Each row is a point on a landscape with many valleys, with its height.
A ball rolls from a point to the lowest of its 2 nearest points, and stops where none of them is lower. Distance is the straight distance between rows; heights are no part of it.
k171: -5 0 -35 6 6 13 -3 17 5 4 1 5 -9 3 -19 2 1 -6 -26 -10 -22 -2 19 -31 5 -26 17 -4 16 6 -8 12  height 738
k948: -9 -11 -12 14 6 5 -13 -13 11 -3 -3 23 2 -7 -16 18 -3 1 -26 -4 -18 5 7 -8 -12 -2 -9 11 -18 17 10 -10  height 421
k387: 25 2 13 -9 0 -22 2 5 -18 -9 -5 -11 -9 -8 -8 -2 0 -15 9 -20 2 7 -4 6 14 -18 -19 11 -13 -14 -11 -3  height 429
k661: -24 2 7 15 -5 12 12 -14 -2 15 5 24 9 -3 11 -3 16 13 -23 20 7 0 10 -5 -4 19 3 -2 0 10 9 -13  height 305
k40: 11 4 23 -15 -10 -11 21 2 -29 10 9 7 2 2 7 -31 10 1 0 12 31 10 4 -8 11 6 5 -4 3 1 -15 1  height 530
k172: 0 -6 1 -1 -8 -15 26 16 -6 24 -5 -10 -20 11 13 -7 13 -6 11 19 10 7 -5 15 13 0 13 -12 2 14 3 27  height 471
k966: -12 -1 -19 -14 -1 16 -3 9 13 -5 13 18 13 11 -13 -5 -5 4 -16 15 -13 -7 1 -30 -9 -16 14 -28 14 8 -11 3  height 578
k837: -8 4 -8 2 15 -1 15 7 -6 18 -1 8 -13 4 -10 -7 7 3 -32 6 4 8 21 -6 11 -4 -4 14 7 21 17 3  height 451
k382: -20 15 0 -6 19 13 -1 14 -10 21 10 -4 6 4 1 -21 -4 7 -7 10 9 -10 13 -12 11 13 13 -7 17 7 11 6  height 449
k578: 8 -7 0 20 1 -24 7 13 15 7 2 -28 -28 -5 0 -9 25 -8 8 0 1 -10 -19 11 4 -15 -1 4 2 -17 6 24  height 419
k360: -1 11 -13 7 4 8 -11 -7 27 3 15 10 4 -8 -9 -12 3 21 -20 -18 2 -8 16 -23 -13 1 2 15 -5 -9 7 -21  height 426
k945: -10 4 -13 8 -2 11 9 -2 22 9 23 11 7 -2 -6 -20 8 14 -19 4 4 -5 12 -31 -5 10 -1 -5 7 3 5 -23  height 458
k788: 11 -1 0 5 9 6 -21 13 7 -11 -5 -29 22 5 -6 5 -5 -3 41 -19 0 -22 -17 11 -3 -9 -5 -5 19 -18 -20 15  height 592
k483: -13 -2 23 -11 -1 9 -9 -4 11 -9 4 -9 6 2 2 -4 -7 27 19 7 -2 -7 -3 10 -6 -6 -1 -3 -1 0 10 4  height 476
k263: -9 6 -8 -10 7 20 14 15 -10 -6 3 -13 6 7 -12 4 -2 3 -4 10 -12 -2 14 -15 3 -19 8 -25 29 -2 -9 23  height 367
k361: 6 -5 15 7 -6 -9 32 -15 1 5 9 26 2 -2 0 -8 12 1 -21 11 23 4 -5 -11 -3 14 -11 -6 4 2 -1 -15  height 512
k146: 7 2 21 -30 2 -3 5 -1 -10 -3 3 20 20 6 7 -13 -16 6 5 12 23 18 1 -20 -2 -3 -14 1 -5 11 7 -16  height 620
k307: -1 4 -29 -15 -3 -1 -13 19 2 -10 -8 -14 2 10 1 14 -23 0 16 -3 -32 11 13 -5 -2 -28 9 -22 -11 -6 -13 10  height 561
k917: -31 -2 14 16 -7 12 1 -17 -10 13 -7 14 11 -13 16 17 9 15 -17 11 1 9 -3 15 -6 22 9 -2 2 11 6 -2  height 349
k647: -26 -7 -12 10 -9 2 -27 -4 26 5 3 10 -14 2 -5 1 12 17 -10 10 -17 -9 -4 11 -11 8 14 1 -15 9 7 -8  height 453
k769: 5 -9 -3 16 -1 1 19 6 1 -4 -2 -6 -8 0 -2 19 4 -12 2 0 -3 6 -18 7 6 0 10 -9 19 1 -5 14  height 339
k466: 27 1 2 4 -20 -24 2 -8 4 -10 5 -6 -24 -5 15 -1 1 -7 12 -15 2 7 -18 13 -5 2 -2 11 -18 -25 -17 -6  height 435
k64: -5 -11 -29 -7 -18 -4 -18 7 23 3 3 7 -13 13 2 11 -11 -13 9 13 -21 -3 -15 11 -3 -5 21 -23 -16 10 -7 7  height 355
k750: -4 -14 25 0 -12 19 17 -8 13 -24 5 -4 -6 -2 6 17 5 13 4 12 -9 -2 -15 6 -5 -6 9 -17 16 -8 1 10  height 425
k533: -12 -7 -10 12 -17 14 -14 -3 18 -9 7 5 -12 -1 2 9 1 14 -6 -4 -23 -10 1 1 -6 -3 26 -3 2 1 -1 -5  height 483
k775: 12 18 -9 3 -5 -4 -33 -13 -12 3 -2 -6 -9 -11 1 -10 -3 5 7 -31 6 -8 15 -5 -6 16 2 30 -8 -18 -6 -8  height 660
k798: -10 -15 20 17 17 21 13 9 1 -7 -16 -20 4 -2 -8 19 29 -9 1 8 0 -7 -7 28 6 -7 -6 0 16 4 13 14  height 650
k430: 14 3 0 -19 -4 1 20 -3 14 -12 8 10 -1 6 -6 6 -9 3 -14 -1 2 14 -4 -18 -14 -24 -8 -2 -1 3 -6 -1  height 566
k227: 15 11 -1 -12 -1 -25 4 -3 -4 2 16 9 -1 -4 2 -26 -6 -10 9 -6 28 -3 -7 -13 1 9 -8 -5 -2 -9 -21 -16  height 672
k401: -20 0 -1 0 9 5 -1 3 -9 11 -2 23 17 9 3 0 -21 -11 -1 15 7 3 -5 -2 11 26 3 -12 16 10 3 -10  height 529
k254: 2 -2 -4 -2 -2 -14 -18 -2 -21 7 -16 -1 -14 -12 13 10 -5 -11 6 0 -9 9 5 25 10 3 -4 23 -21 11 12 0  height 693
k700: -16 -10 30 18 -8 14 2 -14 -10 1 -7 -12 1 -6 16 5 15 17 7 11 -5 2 -9 26 3 9 11 4 8 0 6 9  height 416
k270: 9 10 6 -13 -3 -27 -6 10 5 3 11 -26 -8 -2 5 -12 -4 18 23 -5 6 -5 -10 10 -12 -21 -1 -1 -13 -6 -2 13  height 267
k892: -3 7 20 -1 18 21 -4 1 -22 0 -13 1 24 7 -6 3 -6 -7 1 -5 9 -3 9 8 11 12 -16 12 4 4 14 -18  height 576
k883: -5 -8 -13 11 2 -3 -12 -11 -9 3 -16 17 -5 -9 -6 26 -13 -10 -10 -9 -11 6 0 10 -10 2 -17 12 -14 12 6 -9  height 388
k975: 6 0 -18 10 -9 15 -7 -5 29 -19 11 1 0 0 -2 19 -5 -1 7 -6 -10 -10 -16 -12 -15 -8 22 -18 15 -21 -26 6  height 534
k454: -23 -2 23 -2 3 27 -23 -12 -11 -7 -12 8 21 0 2 17 -4 18 8 10 -9 0 8 17 -9 19 -7 3 -11 10 19 -9  height 364
k309: 4 -16 -5 18 -14 13 -7 -11 26 -27 7 8 -2 -2 -3 30 2 8 -2 -4 -19 -2 -16 2 -18 -6 19 -3 7 -11 -9 -1  height 510
k412: -13 -1 26 -2 4 21 -9 -18 -22 -12 -23 8 24 -10 -2 32 -3 6 0 -2 0 11 0 23 -2 8 -22 11 -20 7 13 -15  height 321
k592: 16 1 -25 5 -2 -22 11 21 5 2 6 -29 -7 0 13 -1 12 -18 20 -3 -6 0 -19 -8 -5 -13 6 -19 6 -32 -20 25  height 376
k606: 20 -1 -14 -4 -1 -24 4 16 5 4 1 -22 -9 2 10 -10 -5 -6 23 -4 1 -2 -16 12 5 -17 -4 -12 -4 -17 -11 18  height 330
k343: 0 8 5 -13 13 -25 -5 12 14 -1 12 -8 -9 1 -13 -13 -7 4 10 0 14 -8 -11 3 -8 -12 -10 -4 -13 4 9 6  height 182
k551: -10 7 11 -3 14 1 -7 8 -19 10 -3 -4 0 4 4 -16 -2 1 8 7 7 -4 6 5 19 9 3 7 13 7 3 1  height 477
k32: 0 -12 -10 -3 2 20 -6 9 17 -28 -2 6 3 11 -22 27 8 -3 -14 -4 -29 4 7 -17 -8 -35 1 -10 1 5 4 1  height 628
k526: -23 -1 4 -2 13 12 -14 6 -14 6 -14 13 9 7 6 9 -16 -1 -3 17 -10 6 3 11 6 12 4 -2 -1 16 8 0  height 506
k338: -22 -2 -22 -7 -5 -4 -25 5 16 12 -3 11 -6 9 -1 -3 -3 1 -2 16 -15 -4 1 0 -3 2 12 -17 -14 19 4 -2  height 411
k203: 7 8 38 -11 -4 5 -20 -5 -36 -12 -5 -10 16 -6 10 -17 5 12 23 -11 11 -3 12 3 14 6 -1 20 0 -9 -5 -14  height 635
k502: -3 -8 -25 -10 -15 -6 5 14 33 7 16 6 -11 11 -1 5 3 -8 6 11 -3 -5 -14 -2 -12 -11 19 -24 2 -2 -15 13  height 280
k26: 23 1 -16 9 -11 -25 32 9 2 -4 9 -23 -17 -5 12 1 15 -12 8 -15 -10 18 -11 -7 -8 -8 10 -19 2 -21 -19 13  height 417
k710: -18 -2 -1 -21 -9 10 4 6 20 0 20 9 1 11 -6 -12 6 16 -2 24 -3 -13 -3 -14 -9 -12 12 -32 2 11 -3 7  height 545
k325: 1 -5 -14 14 6 -3 -27 -1 2 6 0 -3 -7 0 5 -5 -17 -13 16 -12 1 -17 -11 9 5 26 6 13 6 -11 -5 0  height 199
k529: 7 5 -7 -8 -1 -2 -7 4 16 -11 10 -8 7 1 0 5 -8 1 14 -8 5 -13 -14 -3 -7 -8 11 -14 18 -18 -21 5  height 556
k42: 15 3 -16 0 -1 -13 -15 -11 32 -3 15 14 -11 -2 4 7 -13 -13 2 -6 4 -15 -15 -1 -20 10 -2 9 -23 -13 -2 -13  height 394
k127: -2 -13 26 22 21 2 3 5 2 1 -8 -19 1 -4 -10 -7 24 -8 11 9 15 -14 -23 24 9 5 -11 1 13 3 8 12  height 636
k76: -10 3 10 16 -9 17 21 -15 -7 5 8 11 2 -6 8 -10 8 19 -35 -1 10 0 14 -17 -6 18 4 5 19 2 1 -12  height 252
k905: 3 19 -7 -11 10 -9 -21 14 -4 6 -1 -31 -5 -7 -10 -17 0 19 8 -16 -4 -4 17 0 1 -21 -7 12 -10 -7 8 9  height 356
k736: -10 1 26 1 1 38 15 -9 -4 -24 -2 -9 21 -2 0 14 0 3 -22 10 -9 -16 10 -9 -3 -6 -13 -1 16 4 13 -4  height 279
k970: 6 12 7 -12 -1 -9 -6 7 -5 3 -1 -13 -15 -6 1 -6 1 22 5 -8 0 10 17 8 2 -10 -4 19 -19 3 13 5  height 395
k589: -17 -3 -9 13 11 -6 -21 -6 -25 18 -8 12 4 -9 17 -4 -2 -19 12 6 6 2 -2 13 13 33 2 12 3 3 6 -12  height 543
k392: 9 -3 33 8 17 5 8 11 -28 -6 -19 -16 14 7 -3 9 8 -22 5 0 11 -1 -5 24 27 -5 -15 -2 3 5 -2 3  height 274
k152: -11 -6 28 24 11 28 0 -15 -24 2 -10 -3 8 -7 6 -3 17 -3 -10 1 3 -10 -3 13 10 22 1 11 22 0 -7 2  height 468
k664: 3 0 41 -3 11 3 18 -7 -28 -9 -17 5 14 -3 -2 9 9 -1 -6 0 11 10 -6 19 14 0 -21 6 -9 0 3 -1  height 211
k614: 7 3 -12 1 -6 -7 -23 3 -3 4 -6 -17 -4 -6 10 0 -13 3 22 -9 -5 -5 -3 14 7 3 9 10 4 -12 -9 5  height 253
k432: 6 -11 3 -8 1 7 7 -5 4 -21 -8 23 10 13 -1 27 -23 -6 -1 0 -3 15 -14 -4 -1 -3 -4 -11 5 7 -2 -3  height 207
k908: 13 11 12 -18 -12 -14 -9 2 -25 -6 -5 -8 9 -6 11 -9 -10 11 24 -12 7 10 8 0 7 -7 -2 8 -7 -10 -10 -7  height 619
k135: -14 -8 -28 0 -2 -3 7 3 -2 25 5 25 0 7 8 -7 -8 -21 -7 10 6 -2 -1 -6 10 28 13 -14 11 14 -6 -8  height 550
k561: -6 -8 -6 14 4 10 10 -9 16 -1 2 20 -2 -1 -9 14 5 7 -26 8 -6 9 1 -9 -9 -3 2 -7 0 10 8 -6  height 454
k292: -9 -17 -3 22 15 -2 -17 -8 2 7 -9 2 6 -3 -5 0 0 -24 15 1 2 -7 -25 16 9 29 -5 5 16 -2 -3 0  height 130
k954: -8 -5 -26 9 -7 19 -3 8 -4 -3 -3 -5 3 7 7 10 -9 -4 -8 -1 -17 -4 2 -17 11 6 30 -12 26 2 -13 15  height 346
k980: 10 13 -29 -10 1 -16 -8 8 11 0 4 -20 0 8 7 10 -12 3 9 -6 -14 4 6 -7 -14 -29 10 -25 -17 -24 -25 15  height 531
k929: -20 -3 24 9 1 40 -19 -10 1 -7 -3 -11 17 -2 -4 5 9 16 4 1 -10 -22 14 11 -6 21 -9 13 3 -1 22 -9  height 373
k539: 17 5 10 -19 -21 -12 29 -11 -13 10 12 17 2 0 8 -25 10 4 -15 0 25 14 12 -22 4 1 -9 1 -5 7 -19 -7  height 555
k863: 8 2 5 -12 0 27 10 8 2 -33 -6 -11 16 6 -15 30 -6 -2 -5 -10 -24 7 13 -11 2 -30 -4 -7 11 0 -4 0  height 608
k879: -15 6 5 -19 23 -3 -10 7 3 2 -4 15 10 9 -10 -2 -11 8 3 13 5 7 14 -1 -1 -4 -16 5 -20 21 26 -12  height 463
k213: 1 0 11 -7 -26 -2 25 0 5 -6 16 -19 -3 3 22 0 6 21 20 7 0 5 -4 1 -14 -10 18 -28 10 -17 -18 22  height 484
k161: -10 2 -5 13 8 19 1 15 -4 6 -6 -17 -12 1 -6 -1 18 9 -14 0 -13 -5 18 0 12 -10 19 -1 21 4 10 19  height 254
k537: 10 -4 -5 -4 -10 -15 -25 -15 -18 1 -14 12 -5 -11 11 1 -14 -12 15 -10 1 0 0 12 -3 15 -9 22 -23 -4 12 -12  height 681
k219: 8 0 8 -4 -10 0 35 -8 20 -4 12 20 2 3 -9 -7 6 7 -14 8 15 5 -3 -22 -18 -6 -3 -11 9 3 -8 4  height 539
k810: 6 6 -21 3 2 -2 -25 6 14 2 -3 -18 -11 -3 -14 5 -5 3 13 -15 -14 -15 3 5 -5 -1 2 14 -7 -8 6 9  height 304
k834: 15 3 3 4 2 -8 -5 -16 21 -10 5 12 -6 -7 -20 3 -4 0 -3 -18 8 -10 -7 -5 -22 8 -17 18 -12 -17 6 -19  height 344
k547: 16 -8 -24 5 18 -16 0 2 4 11 -3 12 -18 -10 -5 -7 -5 -43 -15 -7 -1 -8 -7 6 7 8 -14 18 -3 4 -4 -7  height 697
k809: -5 0 -21 0 10 7 11 7 9 5 10 16 6 12 -14 -9 -11 -7 -15 8 3 -3 1 -25 3 3 5 -19 22 10 1 -4  height 587
k958: -17 -3 26 10 22 27 12 -3 3 -9 0 -16 15 2 -14 4 22 -5 -2 16 0 -20 -3 16 0 2 -13 -9 14 8 18 4  height 663
k377: -7 3 -9 -14 3 -14 -7 -9 2 13 0 23 -2 -1 6 -3 1 -3 -7 12 8 13 8 0 -1 4 -4 8 -20 20 17 -18  height 497
k355: -12 6 9 -1 4 29 7 14 0 -1 5 -28 1 -4 -8 -8 15 10 3 7 -12 -19 9 -9 3 -12 9 -16 32 -7 -1 23  height 315
k953: -3 -1 13 -4 -8 2 -17 -5 16 -15 -5 -2 -2 1 -12 5 -8 22 9 -5 -11 4 2 9 -17 -11 -8 8 -22 4 18 -6  height 442
k928: 4 -1 5 -28 -2 5 7 -1 7 -7 -1 13 17 13 0 3 -22 14 -5 16 1 21 -2 -19 -9 -16 -9 -6 -17 14 5 -8  height 595
k725: 21 9 0 -7 13 -10 -8 13 -9 -7 -8 -27 -2 -2 -17 -7 -3 -8 18 -18 -5 -5 5 6 10 -16 -19 9 -6 -6 2 4  height 397
k738: 9 5 -4 -16 -22 -19 16 -5 4 11 8 3 -6 -2 15 -13 9 11 -8 3 21 10 3 -6 -3 -6 8 1 -8 10 -7 -2  height 579
k129: 1 1 14 -11 1 -2 12 -7 7 -2 16 18 16 -2 -1 -14 -7 16 5 9 20 0 1 -18 -10 9 -20 -4 -4 -4 11 -27  height 638
k315: -12 9 28 -9 -8 -4 11 -6 -19 9 -6 3 -2 4 17 -5 9 17 -8 16 10 12 11 18 6 4 3 11 -15 10 8 3  height 398
k262: 8 8 23 -20 -1 -15 13 -2 -3 -2 21 4 19 0 2 -30 0 6 10 10 30 -7 -4 -24 -1 6 -15 -6 8 -9 -4 -12  height 655
k805: 6 8 16 5 -2 -3 -21 -10 -17 4 1 -6 -3 -12 -1 -19 9 4 13 -22 12 -7 4 0 14 13 -5 20 -1 -18 -5 -15  height 649
k359: -20 6 24 12 -8 39 2 -19 -1 -16 0 -5 21 -5 10 3 -7 20 -8 16 -5 -13 13 -6 -6 17 -11 8 10 3 14 -13  height 333
k155: -1 -16 11 8 -11 11 26 9 1 -17 0 -7 -4 -2 9 25 17 -4 11 3 -18 12 -4 2 -1 -15 12 -24 15 -5 -1 16  height 384
k574: 23 -3 -25 -5 -22 -24 33 7 15 4 14 -6 -17 7 8 3 10 -9 1 -2 1 9 -6 -5 -13 -22 9 -16 -11 -13 -23 16  height 456
k451: 5 5 -15 4 2 -8 -4 6 -16 4 -18 -15 -24 -3 11 12 -7 -4 2 -11 -26 21 22 14 10 -13 2 16 -21 5 15 1  height 705
k727: 0 -7 -28 8 2 1 12 1 6 16 9 14 -7 7 -4 -10 -5 -24 -13 4 10 -10 -6 -17 2 19 17 -16 28 9 -16 10  height 568
k61: 7 -6 -29 -9 -18 -13 -17 -12 23 9 7 17 -8 2 16 2 -13 -22 0 3 0 -13 -8 10 -10 13 9 5 -30 6 -4 -11  height 438
k735: 0 14 -3 -15 21 9 18 8 -18 12 2 12 12 6 -11 -13 -5 5 -24 9 10 16 25 -22 5 -2 -15 8 3 17 8 -10  height 482
k593: 7 12 8 -9 23 10 -19 15 -25 2 -10 -13 20 5 -14 -10 -9 -12 16 -24 7 -11 14 1 23 8 -19 14 11 5 9 -12  height 591
k838: -5 3 -13 5 -5 -1 7 -5 -9 17 0 15 -5 3 11 -9 -3 -2 -24 0 6 10 17 -16 7 5 14 7 5 17 1 -2  height 420
k421: 1 1 -11 -14 -8 15 -7 6 1 -21 -7 -3 14 7 -5 22 -20 13 3 -6 -30 17 11 -10 -6 -27 5 -11 -4 -2 -10 4  height 584
k938: -3 -8 1 7 3 -9 20 -19 11 8 4 26 0 -5 -3 3 13 2 -33 13 12 18 -2 -10 -14 0 -12 4 -14 19 10 -8  height 485
k477: -9 -5 9 5 18 9 -12 -1 -36 5 -10 17 19 -2 2 -4 -1 -27 8 0 13 2 -1 9 23 27 -8 7 9 -3 4 -16  height 560
k696: -3 -1 -31 8 -5 -13 -6 5 0 5 -8 -5 -26 -3 12 3 0 -4 -19 -5 -21 4 18 6 5 -11 10 22 -20 8 9 3  height 716
k940: -22 4 4 -13 -9 11 0 -4 8 9 16 -2 4 5 12 -19 -7 22 7 14 3 -12 -4 -2 -4 5 13 -13 8 3 4 -3  height 508
k865: 17 -2 -2 10 -13 -13 -6 -9 27 -17 11 -6 -12 3 4 20 -2 -5 21 -12 -5 -1 -23 16 -15 0 3 -1 -15 -23 -11 0  height 396
k998: -9 -1 26 4 -1 11 24 -4 -19 3 -10 10 -2 -2 7 4 12 10 -30 10 4 17 8 3 3 -2 -2 10 0 12 7 2  height 358
k159: -8 -3 -2 7 -15 -2 9 7 -20 17 -10 -2 -12 4 21 -5 2 -3 4 11 0 10 -2 12 16 9 23 -4 8 11 -6 16  height 499
k102: 18 0 -24 3 -3 -28 7 9 23 15 2 -19 -28 -5 6 -10 9 -14 8 4 -2 -10 -16 12 -1 -9 -3 3 -15 -9 5 12  height 381
k516: 14 11 -24 -20 -14 -17 -15 -13 9 7 14 21 0 -8 14 -17 -9 -15 6 4 22 2 10 -13 -7 8 2 21 -31 4 5 -31  height 580
k259: -9 1 -18 21 2 17 -15 10 -7 13 -3 -19 -5 3 1 -7 1 8 -2 -6 -6 -13 2 -3 17 8 24 4 29 3 -1 16  height 302
k806: 12 0 15 6 0 -5 27 -12 -11 -8 -9 11 -8 -5 -6 8 7 2 -29 -3 6 25 6 -8 6 -10 -11 12 2 4 -1 1  height 317
k290: 15 1 -16 -1 9 -17 -2 1 0 8 2 -1 -9 -4 -5 -13 -5 -22 -1 -6 13 -9 -14 -1 12 3 -6 0 5 -6 -14 -1  height 686
k706: 1 -18 -14 0 -8 -2 12 3 5 -3 -7 18 -7 11 0 24 -13 -20 2 9 -10 11 -14 4 3 -6 13 -26 9 10 -10 11  height 285
k308: 8 -5 8 8 -13 22 40 -9 -10 -1 -1 20 7 2 12 -1 5 11 -38 4 4 12 16 -28 -6 0 -2 7 14 9 -3 7  height 178
k852: 3 6 -11 1 4 -6 -15 -13 31 0 10 17 2 -5 -17 -7 -3 10 -6 -12 4 0 8 -9 -25 9 -15 18 -27 -2 16 -28  height 389
k549: 16 5 -3 -1 9 -19 -16 3 7 -8 12 -27 15 5 -7 0 -13 -4 27 -14 11 -23 -19 1 -12 -5 -8 -11 6 -27 -25 12  height 575
k118: -7 1 -10 -3 17 -15 -13 -1 -13 14 -7 23 -2 -4 3 -2 -10 -30 1 6 6 5 -1 4 9 17 -11 1 -8 11 11 -14  height 524
k121: -1 -4 -9 -9 -6 -11 20 11 23 9 9 8 -11 10 -5 -11 8 -6 6 15 17 -13 -15 -5 -6 -4 6 -22 8 5 -1 15  height 184
k719: 5 -2 27 9 3 -25 -4 -11 -21 7 -9 0 -16 -16 3 -20 23 -17 3 0 16 7 -7 16 22 10 -9 14 -14 -5 -7 -1  height 478
k464: 0 -3 22 9 20 4 -17 16 -1 4 -1 -31 6 -3 -9 -16 16 5 28 0 11 -23 -13 12 8 7 -9 13 13 -1 5 8  height 622
k820: 0 13 -20 -15 1 0 -40 6 1 -2 -2 -6 13 3 -15 3 -19 13 13 -20 -11 -9 15 -6 -15 0 -7 9 -11 -7 4 0  height 352
k873: 13 12 -29 -17 -14 -29 21 10 13 4 13 -20 -1 5 18 1 -7 -4 11 -2 -2 12 1 -5 -17 -26 4 -32 -19 -18 -25 14  height 498
k842: 14 -9 8 -5 4 -6 1 -8 12 -21 -3 6 1 0 -12 14 -14 -12 9 -5 6 -2 -20 7 -5 -2 -11 -3 -3 -9 -5 -8  height 281
k955: -4 3 -27 5 7 1 -8 12 11 7 -1 -3 -13 3 -13 3 0 -6 -22 -9 -15 1 14 -7 4 -10 3 6 1 10 5 13  height 728
k645: -10 -14 22 19 6 30 8 -16 16 -25 -1 3 14 -7 -17 21 14 2 -21 1 -8 -13 -1 -2 -13 -2 -13 -1 9 1 14 -13  height 209
k378: -11 -9 3 27 21 14 -2 -15 10 -2 -2 11 10 -8 -22 17 7 1 -15 -5 -6 -13 -4 2 -10 21 -11 1 7 -1 12 -18  height 129
k217: -10 5 -25 2 5 6 -18 2 -5 7 -8 19 12 2 -2 -5 -17 3 -7 -2 -3 7 22 -23 1 19 -3 14 -1 7 13 -27  height 533
k479: 2 5 -34 -9 -4 -7 -17 -2 10 9 10 27 10 0 5 -12 -20 -11 3 -1 11 -3 10 -18 1 17 8 9 -9 1 0 -33  height 557
k177: -9 -10 2 31 13 0 -16 -16 1 2 -12 0 0 -14 -15 16 10 -8 -4 -10 0 -9 -16 20 -3 25 -17 7 5 2 3 -7  height 40
k46: 19 -3 3 7 -15 -15 35 3 -5 -14 3 -14 -14 -3 8 7 12 3 -2 -15 -10 19 4 -4 4 -14 3 -6 -1 -12 -4 9  height 452
k428: -15 -2 24 17 -8 -3 -7 -19 -21 6 -13 4 -8 -16 18 7 21 12 -8 -1 2 10 -7 29 3 18 9 14 -5 2 -1 2  height 387
k248: 10 -2 4 12 1 -19 15 21 1 -10 6 -42 5 2 8 0 18 -11 33 -11 -7 3 -18 2 2 -16 2 -19 11 -30 -12 22  height 414
k976: -15 -7 -8 8 4 -1 -5 4 -22 13 -21 6 -4 9 14 16 -12 -16 -3 9 -9 10 -2 16 25 12 14 4 1 17 2 15  height 521
k198: 24 2 14 -6 -11 -26 -12 -9 -15 -4 -2 1 -15 -15 10 -20 4 -16 10 -15 8 7 -5 14 15 4 -9 16 -23 -19 -14 -8  height 461
k712: -14 13 -6 -5 10 25 9 13 -15 6 -5 -1 12 12 -3 -9 -10 3 -19 12 -8 1 24 -14 16 -2 8 -9 18 11 -2 13  height 413
k519: -17 -2 14 -15 15 22 -10 4 3 -10 -9 5 9 9 -14 2 -3 15 -6 13 -14 3 8 0 -3 -13 -10 -5 -13 15 21 -2  height 423
k69: -2 4 5 -4 10 11 -3 7 -3 -6 -14 -8 4 9 -9 9 0 6 -7 -6 -10 8 9 9 8 -11 -6 1 -1 9 15 8  height 386
k167: -9 -9 18 28 -7 19 -7 -16 -7 3 3 -13 0 -11 16 -10 15 16 8 -9 0 -7 -10 11 6 19 17 7 27 -8 -9 3  height 443
k362: 0 -10 3 -8 14 -15 19 6 22 -2 10 9 -10 2 -19 -4 2 -7 -1 12 12 -3 -16 -2 -10 -12 -14 -9 -1 11 7 3  height 37
k143: 5 -10 19 17 -6 -23 4 -3 -2 6 -3 -10 -18 -4 8 -12 21 -3 7 2 7 0 -18 17 9 2 -4 8 -3 -10 1 9  height 450
k869: 19 -2 10 -1 -16 8 42 -1 -20 -8 0 2 2 3 0 9 9 8 -25 -9 -3 17 11 -24 0 -16 0 -1 15 -2 -12 9  height 257
k536: -6 -4 -18 11 -15 21 10 -6 -4 2 3 12 0 8 10 6 -8 11 -22 -6 -9 4 12 -16 -2 2 22 -1 17 4 -10 4  height 385
k431: 2 -4 39 -2 3 7 1 -18 -29 -14 -14 21 22 -10 5 13 0 -3 -4 1 11 19 -1 4 2 9 -18 10 -14 0 1 -21  height 270
k804: 13 -4 5 9 14 6 -24 10 6 -4 -10 -26 17 2 -26 -3 -1 -7 34 -19 4 -28 -9 16 1 7 -16 3 8 -2 4 4  height 607
k997: 4 -7 21 0 -23 -2 19 -10 18 -4 13 -3 -6 -2 9 -5 12 20 8 10 8 -3 -17 6 -15 -1 12 -15 9 -9 -7 8  height 462
k543: 4 -4 -3 8 6 5 -16 -1 2 -8 -19 -5 -3 -3 -15 24 -5 -6 9 -11 -12 -7 2 16 1 3 -8 13 -2 3 12 0  height 348
k194: -7 0 18 1 -1 -13 17 10 -15 17 -1 7 -14 2 0 -5 8 -1 -7 17 16 10 -4 18 11 9 -5 0 -4 20 4 15  height 436
k316: 17 -10 -31 9 15 -4 -4 9 11 5 -7 -6 -18 -5 -7 7 -7 -32 -10 -10 -26 -16 -7 8 3 -7 -9 14 -10 -8 1 9  height 710
k57: -12 10 -2 -8 23 7 -3 5 -23 11 -12 17 8 0 -1 -7 -7 -3 -13 8 -1 15 26 -9 10 12 -6 18 -4 15 23 -21  height 509
k768: 26 6 -1 -13 -3 -20 2 2 23 -22 9 -12 -10 5 -8 15 -16 -5 15 -8 -3 1 -18 5 -14 -20 -5 -11 -9 -20 -7 -1  height 345
k994: 14 16 -1 -21 -18 -26 9 1 -14 6 5 -15 -6 -7 15 -13 -3 9 9 -9 10 15 13 -6 3 -18 2 0 -14 -6 -12 3  height 601
k652: -5 8 -11 -21 -9 -3 -33 1 18 -3 6 1 -4 4 -10 -6 -6 21 15 -2 -8 -4 5 3 -17 -10 5 4 -23 1 6 1  height 400
k816: -6 3 -20 -11 -8 -6 9 -7 34 8 22 12 2 6 -4 -12 2 6 -6 10 13 -10 2 -24 -9 9 14 -17 -1 1 -4 -13  height 493
k173: 2 5 6 -2 -4 -8 12 7 -5 -4 10 -38 5 -2 9 -2 10 17 22 -6 -5 -1 -1 0 -1 -22 5 -18 8 -21 -16 21  height 447
k481: -4 11 30 -18 4 -8 0 12 -39 10 1 0 8 7 8 -25 -2 -1 17 14 26 -4 0 1 17 10 2 0 6 3 -3 3  height 503
k718: 19 9 -13 2 -10 -12 -29 -5 -11 2 -16 -6 -13 -7 2 1 -7 -11 -1 -24 -10 5 21 5 -1 7 -6 34 -14 -9 7 -6  height 670

For each start below, name the point where the ball stops.
k451: k161
k966: k177
k976: k308
k479: k161
k464: k362
k738: k161

Call two points neighbours if one is among the 2 nearest of the other. Go from one point of each pair to the other, from neighbour to neighbour, staying as low as possible. Name the highest point that can't be avoided.
k526, k308: k976
k432, k905: k198
k177, k664: k929
